A landscape with many peaks, sampled at points; each row gives a point and its height.
A climber steps from a point to the highest of its 5 nearest points, and stops where none of them is higher. Distance is the straight distance between rows; heights are no part of it.
z_338: -.10 -.07  .20 -.12 -.22  .05 -.22 -.23  (h 272)
z_74: -.09  .28 -.37  .15  .39 -.03  .35  .37  (h 119)
z_26: -.27  .02  .19 -.19 -.13  .25 -.30 -.41  (h 568)
z_676:  .03 -.11 -.09  .01 -.06  .02  .05  .10  (h 512)
z_142:  .08  .04  .70  .02  .15 -.27 -.30 -.79  (h 71)
z_662: -.02  .00 -.28  .03  .09  .07  .22  .23  (h 532)
z_847: -.17  .06 -.43 -.13  .13  .35  .21  .26  (h 9)
z_548:  .29  .14 -.13  .30  .27 -.35  .29  .36  (h 138)
z_151: -.24  .01  .11 -.24 -.18  .37 -.29 -.33  (h 602)
z_172: -.32 -.05 -.04 -.29 -.18  .44 -.23 -.17  (h 385)
z_112: -.06  .00 -.26 -.02  .00  .14  .09  .22  (h 587)
z_423: -.21 -.04  .13 -.19 -.20  .25 -.26 -.27  (h 611)
z_290:  .21  .08 -.15  .28  .22 -.24  .27  .33  (h 52)
z_180: -.14 -.03 -.27 -.10 -.01  .25  .07  .19  (h 648)
z_343:  .21  .00 -.16  .18  .12 -.15  .21  .27  (h 591)
z_425:  .04  .03  .58 -.02 -.01 -.18 -.30 -.60  (h 136)
z_84:  .34 -.09  .15  .14 -.07 -.36  .02  .13  (h 312)
z_744:  .11 -.05  .49  .00 -.11 -.25 -.24 -.37  (h 372)
z_585:  .07  .14 -.24  .15  .24 -.12  .33  .32  (h 66)
z_802: -.05  .02 -.32  .02  .14  .12  .22  .26  (h 507)
z_675:  .25 -.11  .10  .13 -.09 -.24  .04  .11  (h 322)
z_830:  .13 -.06 -.18  .09  .01 -.06  .14  .22  (h 453)
z_933:  .33 -.03 -.03  .20  .04 -.26  .14  .26  (h 29)
z_793:  .40 -.05  .04  .25  .06 -.44  .17  .27  (h 173)
z_601:  .00 -.09 -.12 -.06 -.07  .08  .08  .13  (h 542)
z_747: -.15 -.08 -.03 -.19 -.18  .20 -.13 -.05  (h 646)
z_577:  .07 -.08 -.17  .02  .00  .03  .11  .15  (h 513)
z_785: -.31 -.02 -.02 -.29 -.20  .39 -.25 -.21  (h 460)
z_509: -.01 -.08  .27 -.09 -.14 -.02 -.26 -.33  (h 494)
z_403:  .01 -.02  .50 -.02 -.08 -.15 -.29 -.53  (h 381)
z_379: -.06  .02  .52 -.03  .03 -.04 -.30 -.64  (h 357)
z_100:  .26 -.12  .35  .06 -.16 -.32 -.18 -.21  (h 416)
z_565: -.24 -.04  .02 -.24 -.18  .33 -.21 -.23  (h 524)
z_535: -.16  .19 -.42 -.01  .27  .21  .31  .33  (h 401)
z_417:  .01 -.11  .04 -.06 -.19  .04 -.08 -.03  (h 650)
z_510: -.27 -.05 -.23 -.25 -.11  .42 -.02  .11  (h 499)
z_625: -.15  .00 -.33 -.12  .06  .25  .16  .22  (h 501)
z_427:  .16 -.11  .30  .00 -.18 -.23 -.17 -.14  (h 425)
z_848: -.26 -.07 -.16 -.24 -.18  .38 -.10 -.04  (h 515)
z_10: -.05  .25 -.31  .19  .36 -.11  .33  .35  (h 166)
z_406: -.20 -.05 -.35 -.17 -.02  .32  .07  .16  (h 506)
z_757: -.05 -.01  .45 -.04 -.11 -.03 -.27 -.49  (h 493)
z_602:  .36  .02 -.04  .30  .15 -.39  .23  .30  (h 149)
z_330:  .13 -.10  .14  .03 -.15 -.14 -.05  .02  (h 386)
z_153: -.18  .02  .29 -.15 -.10  .12 -.32 -.47  (h 560)
z_775: -.15 -.09 -.15 -.14 -.13  .26 -.03  .06  (h 581)
z_469: -.36  .01  .07 -.28 -.15  .43 -.31 -.37  (h 410)
z_465:  .05 -.12  .13 -.04 -.19 -.07 -.10 -.07  (h 239)
z_887: -.08  .13 -.38  .08  .21  .10  .31  .33  (h 440)
z_25:  .12 -.08 -.02  .05 -.06 -.09  .05  .16  (h 414)
z_519: -.33  .42 -.50  .05  .48  .16  .41  .34  (h 384)
z_993:  .20 -.15  .17  .03 -.16 -.22 -.07 -.03  (h 409)
z_428: -.22  .01  .27 -.15 -.12  .19 -.33 -.45  (h 563)
z_871: -.11 -.10 -.14 -.09 -.12  .21 -.02  .04  (h 544)
z_311:  .41  .07 -.04  .36  .27 -.46  .28  .33  (h 144)
z_936: -.13  .05  .41 -.09 -.07  .08 -.31 -.56  (h 543)
z_248:  .16  .16 -.19  .23  .26 -.17  .29  .37  (h 595)
z_559:  .04  .02 -.25  .11  .15 -.06  .24  .30  (h 600)
z_14:  .02  .27 -.27  .26  .40 -.18  .34  .35  (h 60)
z_800:  .04 -.09  .31  .00 -.17 -.15 -.21 -.25  (h 443)
z_701:  .00  .13 -.31  .11  .24 -.01  .30  .33  (h 334)
z_384:  .25 -.12  .18  .10 -.11 -.33 -.03  .02  (h 388)
z_60:  .32 -.13  .28  .11 -.15 -.37 -.11 -.05  (h 397)

For each start below, name the point where the climber stops.
z_848: z_417
z_469: z_423
z_675: z_180
z_519: z_559
z_427: z_423
z_757: z_423
z_100: z_423
z_601: z_180
z_535: z_559

Call two points neighbours if one is among the 5 nearest of the other. Go from one point of each pair to the other, from neighbour to neighbour, staying as high as possible. Name the lowest point that can't be avoided.
z_417, z_559: z_662
z_248, z_559: z_343
z_559, z_423: z_565
z_417, z_180: z_775
